Each row is a point on a landscape with many peaks, with its height.
From any point a climber takes the steepest step (rise divided by distance) to one of its 2 nearest points. It stops when none of these is higher. Distance is the straight distance between rows; heights are no part of it.
J369: [174  73  97 127 150 145 126 177 112 141 152 116 145  82 117 128 174 160
 158  91 203 144]  h=3.89
J940: [116 136 170 104  87 164 102  94 133 153 107 178 124 134 120 117 134  87
 143 169  91  72]  h=7.14
J669: [108 162 165 167 101 161 114  92 144  83 138 177  98 160 169 143  68 103
 125 151  68 105]  h=4.72
J59: [132 110 126 122 121 148  95 145  78 112 130 156 133 103 106  48 106  81
  85 110 148 145]  h=1.95
J18: [112 156 146 132 138 142  77 145 128 126 136 164  70 143 161  95 107  89
  93 140  43 142]  h=5.40
J736: [136 129 122  90 112  95 192 115 159 163 142  95 123 115 129 209 158 153
 182 128 110 150]  h=1.06
J30: [127 119  95 186 118 167  89 129  72  82 126 146 202 160 123 116  92 146
  90  72 205  97]  h=5.51
J47: [124 166 110 122 133 110 150 115 143 126 123 118 114  95 131 126 117  97
  96 118  95 123]  h=1.64
J116: [114 167 138 106 117 131 105 142 166 131 172 137  71  94 195  98 146 119
 148 165  24 132]  h=5.39
J185: [111 122 141 136 131 126 120 156 146  95 159 131  33 102 166 103  95 141
 147 159  67 140]  h=4.33
J457: [110 119 133 125 140 133  80 166 131 123 121 147  72 142 138  95 122 103
  74 147  90 136]  h=5.09
J508: [ 97 127 135  95 131 127 137 121 121 174 110  89 162 128 147 137 167 121
 145 157 139 137]  h=3.38
J797: [125 118 114 118 140 129 126 149 110 126 135 118 121  64 115  55 118 103
  97 105 129 139]  h=2.18
J815: [156 102 160  71 125  95 185 155 161 156 153 127 119  77 144 155 173 126
 159 143 100 176]  h=0.38
J295: [109 105 141 111 136 123 106 171 143 128 143 128  54 100 142  76 115 122
 111 157  83 135]  h=4.74
J490: [159  81 106 109 142 150 126 159 110 154 118 133 131  98  92 123 161 124
 149 116 176 123]  h=3.59
J143: [115  92  90 145 135 165 102 120 120 160  95 119 179 130 121 115 140 117
  88 106 168  68]  h=5.85
J579: [163 100  72 113 155 103 150 162 157 136 147  70 116  75 118 116 163 165
 109  95 159 159]  h=4.85
J471: [106 139 162 146  94 149 116  91 130  92 115 165 110 158 122 130  89  99
 104 154 118  95]  h=5.47
J786: [ 98 141 126 162 135 123 113 146 138  89 146 128  48 147 159 143  89 134
 110 143  85 142]  h=3.90
J479: [141 185 126 125 119 104 157  97 164 126 131 124 116 124 160 174 122 115
 138 144  85 117]  h=1.39
J808: [131 108  88 125 138 161 128 112 147 185  96 105 182 119 110 146 171 123
 102 103 157  93]  h=5.38
J973: [113 128 146 146  92 160  98  98  90  96  99 156 128 186 108 101  60 102
  77 130 113  91]  h=6.38
J237: [101 135 172 185 138 126 116  92  93  80 123 147 122 175 128 104  49 121
 127 114 133 154]  h=3.78
J881: [118 181 107 170 128 124 125  92 147  96 102 107 115 182 130 156  94 163
 122 138 113 118]  h=3.98
J524: [141  75 136 104 137 110 184 143 133 155 153  92 142  92  98 173 165 162
 183 103 162 169]  h=0.73
J442: [144 124 141 104 101 146 161 106 141 191 100 145 143 105 104 170 156 108
 188 139  99 129]  h=5.70
J168: [112 165 171 183 135 140 116  91 119  77 120 158 107 180 153 136  51 120
 119 117  84 147]  h=4.20
J912: [120 118 100 134 158 137 122 128  95 123 139 103 159  84 128  87 113 115
 100  82 170 118]  h=2.49
J447: [132 143  83 166 127 132 112 141  99  97 107 137 181 157 120 140 123 144
 103 108 188 123]  h=4.95
J72: [135 104 131 148 121 167 128  90 131 118  96 112 182 166  70 147 104 166
 126 109 192  46]  h=3.95
J493: [165  89  93 160 141 153  98 169  95 115 169 143 175  92 141 136 174 164
 146  71 231 134]  h=4.18
J961: [180 170 122  76 132  88 150 150 157 125 157 118  69 105 174 120 139 139
 152 159  60 164]  h=5.19
J166: [146  89 105 106 157 160 152 134 116 195 123  82 186 163  98 211 171 173
 177  95 171 126]  h=4.44
J954: [109 103 139 162 105 155 115  89 108  97 122 131 191 188  76 132  97 166
 117 107 218  67]  h=4.42
J814: [152  80 123 157 146 153  83 160  73  96 146 144 125 114 122  50 106 111
  95  83 184 164]  h=1.76
J622: [ 69  80 127 162 119 140  93 129  97 114 125 120 114 154 135  81  72 105
  69 110 130 125]  h=5.20
J589: [155 156 112 147 135  56 151 121 145 117 138 124 135 140 128 153 144 161
 163 127 152 176]  h=2.17
J600: [173 117  93  99 146  81 174 175 142 109 163  82 123  84 107 127 150 191
 142 101 166 172]  h=5.41
J327: [ 91 160 114 139 143  98 147 141  94  79 165 112 113 152  95 149 110 173
 140 114 172 126]  h=2.56
J667: [135 123 105 166 163 122 119 123  98  97 150 106 138 112 105  99 106 152
 119  78 197 143]  h=2.86
J718: [121 176 174  98 101 155  82 108 149 160 131 186 117 118 140 108 155  77
 134 159  46  79]  h=6.32
J304: [133 181 135 137 128  82 149 104 134 110 135 127 131 161 148 158 132 160
 186 154 130 158]  h=2.40
J581: [156 116 150 128 145 135 135  93 145 156  96 150 146 116  98 130 138  89
 117 125 142  99]  h=2.94
J232: [139 152 173  61 104 124 139 141 179 161 172 144 104  97 177 158 198 105
 152 167  46 147]  h=0.20
J171: [167 157 152  69 116  94 154 128 168 167 145 143 129 101 161 157 186 102
 150 149  69 162]  h=0.27
J947: [156  75 160  70 136 111 200 172 143 150 155  94 140  56 112 141 174 167
 167 120 136 188]  h=0.55
J203: [122 188 153 106 126 126  93 130 152 142 143 168  97 109 161  99 141  80
 123 148  31 113]  h=5.83
J549: [100 181 114 171 136  98 144 115 101  75 143 134 141 183  84 163  94 185
 145 107 169 115]  h=2.92
J330: [115  92 137 159  89 154 100  92  77  92 124 138 158 185  83  95  75 131
 109 117 191  97]  h=5.02
J735: [115 126 137 167 155 118 121 104 105  91 137 118 123 141 113  96  86 136
 122 112 169 156]  h=3.28
J172: [178 144 140  86 156  77 151 181 146 108 152 117  82 103 155 113 132 145
 127 150  90 173]  h=5.61
J588: [129  83 108  88 132 150 159 137 142 215 118  78 164 131 114 199 182 139
 153 113 138 160]  h=4.70
J656: [182 121 120  96 162  56 176 177 151 110 151 102 110  83 141 108 135 170
 134 123 113 180]  h=6.18
J856: [142 132 141 127 137 125 161  89 138 137 112 119 152 123 104 162 138 126
 148 120 163 110]  h=2.93
J562: [129 186 115 176 137 130 130  97 112  78 104 130 133 179  92 139  67 152
 107 103 141 120]  h=3.43
J668: [121 132 124 167 144 107 119 145 129  90 119 153  90 153 136 153 102 122
 103 137 124 136]  h=4.12
J513: [142 185 108  96 130 106 127 163 152 121 161 118  69  95 181  98 123 128
 116 154  28 156]  h=5.03
J907: [103 111 152  86 126 127  91 163 142 161 136 134  97  83 122  49 166 108
 102 147  90 135]  h=4.34
J610: [ 93 101 119 160  90 160  89 118  63  88 124 125 122 192  98  88  48 113
  74 107 147 111]  h=5.66
J199: [103 116 157  66 129 129 121 150 152 194 133 115 125  88 127  94 203 106
 125 146  83 143]  h=4.02
J184: [118 170 156  98 115 165 111  90 157 139 151 122 110 148 192 153 149 119
 164 189  73 100]  h=3.14
J828: [119  86 126 158 140 105 129 179 125  87 136 146  88 118 123 131 113 128
 106 127 154 149]  h=4.52
J941: [112 140 124 179 147 125 119 121 127 118  86 150 167 150 146 122  93  92
  76 110 117 114]  h=5.01
J162: [143  75 117 115 147 109 132 195 150 126 129 134  88  92 127 119 158 136
 107 140 134 142]  h=4.13
J821: [125 171 142  88 112 142 135  87 140 159 131 106 120 152 165 168 155 137
 196 178  89 112]  h=2.91
J722: [178 134 117 145 153  87 140 133 141 115 118 148 110 120 119 124 134 129
 141 128 146 169]  h=1.94
J405: [118 116 125 173 126 145  99 136  89 112  91 165 186 143 135  92  92  90
  75 100 151 118]  h=5.43
J927: [121  93 114 108 119 170 152 120 147 203  92 105 184 128 100 192 180 117
 133 110 138 116]  h=4.99
J879: [148 117  82 155 143 138 111 148  96 124 122 130 194 126 134 137 158 142
 134  95 204 125]  h=4.53
J461: [ 88  71 125 171 131 124 105 165 100  88 135 135  98 126 131  95  81 112
  82 106 137 148]  h=4.90
J344: [118 116 123 113 125 105 180 111 141 160 144  88 146 131  98 199 161 174
 192 117 159 159]  h=0.90
J178: [152  99 135 111 133 138 121 135 120 153 111 159 128 104  99 102 152  92
 127 131 149 116]  h=3.29
J626: [118 137 136 105  81 169 135 103 129 174  91 156 139 127 107 149 155 106
 175 172  96 101]  h=6.25
J844: [131  82 105 176 106 173  83 125  77 104 124 151 196 140 135  87 103 110
  78  87 194  83]  h=5.97
J634: [101 148 128 107 149  97 148 155 114  92 155  84  90 134 134 134 113 154
 118 142 145 146]  h=2.59
J591: [188 158  95 114 139  83 138 126 148 160 108 120 126 122 127 124 161 116
 130 132 113 153]  h=1.75
J454: [139 149 114 107  97  97 186  94 170 150 139 124 135 124 156 219 151 129
 163 138  87 123]  h=1.20
J414: [117 132 141  92 138 113 119 129 144 169 122 106 105 121 156 114 160 117
 144 164  97 141]  h=3.71
J645: [121 172 149 120 116 121 149  77 136 135 118 118 142 176 137 176 134 164
 197 170 128 124]  h=2.66
J98: [ 96 138 162 132  72 163  86  85 142 144  97 182 141 153 123  81 101  85
 108 158  70  61]  h=6.26
J705: [113 146 114 166 105 139 124 102 140 114  69 131 161 186 126 142 100 153
 131 163 136  88]  h=4.64
J296: [114 145 137 127 132 127 133 117 123 109 132 125  89  92 114  87  86  95
  99 113 103 130]  h=1.89
J713: [104 130 121  96 145 112 144 143 106 131 139  81 148 122 135 134 152 139
 128 136 168 141]  h=3.03
J228: [141 102 128 147 140 147 155  95 136 139 120 117 170 137  78 171 137 155
 156  96 198  95]  h=3.39
J253: [116 115 106 149 103 149 116 111 134 153  64 136 174 150 112 129 124 125
 124 141 136  67]  h=5.24
J641: [ 93 136 159 115 124 134 111 115 139 135 130 135 101 139 174 129 141 110
 138 180  93 116]  h=3.42

For each start below, name the point where the climber stops.
J735 -> J973
J581 -> J844
J856 -> J973
J327 -> J143
J591 -> J414
J668 -> J973
J786 -> J940
J162 -> J940
J199 -> J940

Call two points neighbours if one is among the 2 nearest of the other. Go from one point of each pair to the other, from neighbour to neighbour, staying as high as possible. Name the lowest point that can't be avoided.
J656 and J940 -> J513
J940 and J973 -> J471
J844 and J940 -> J668
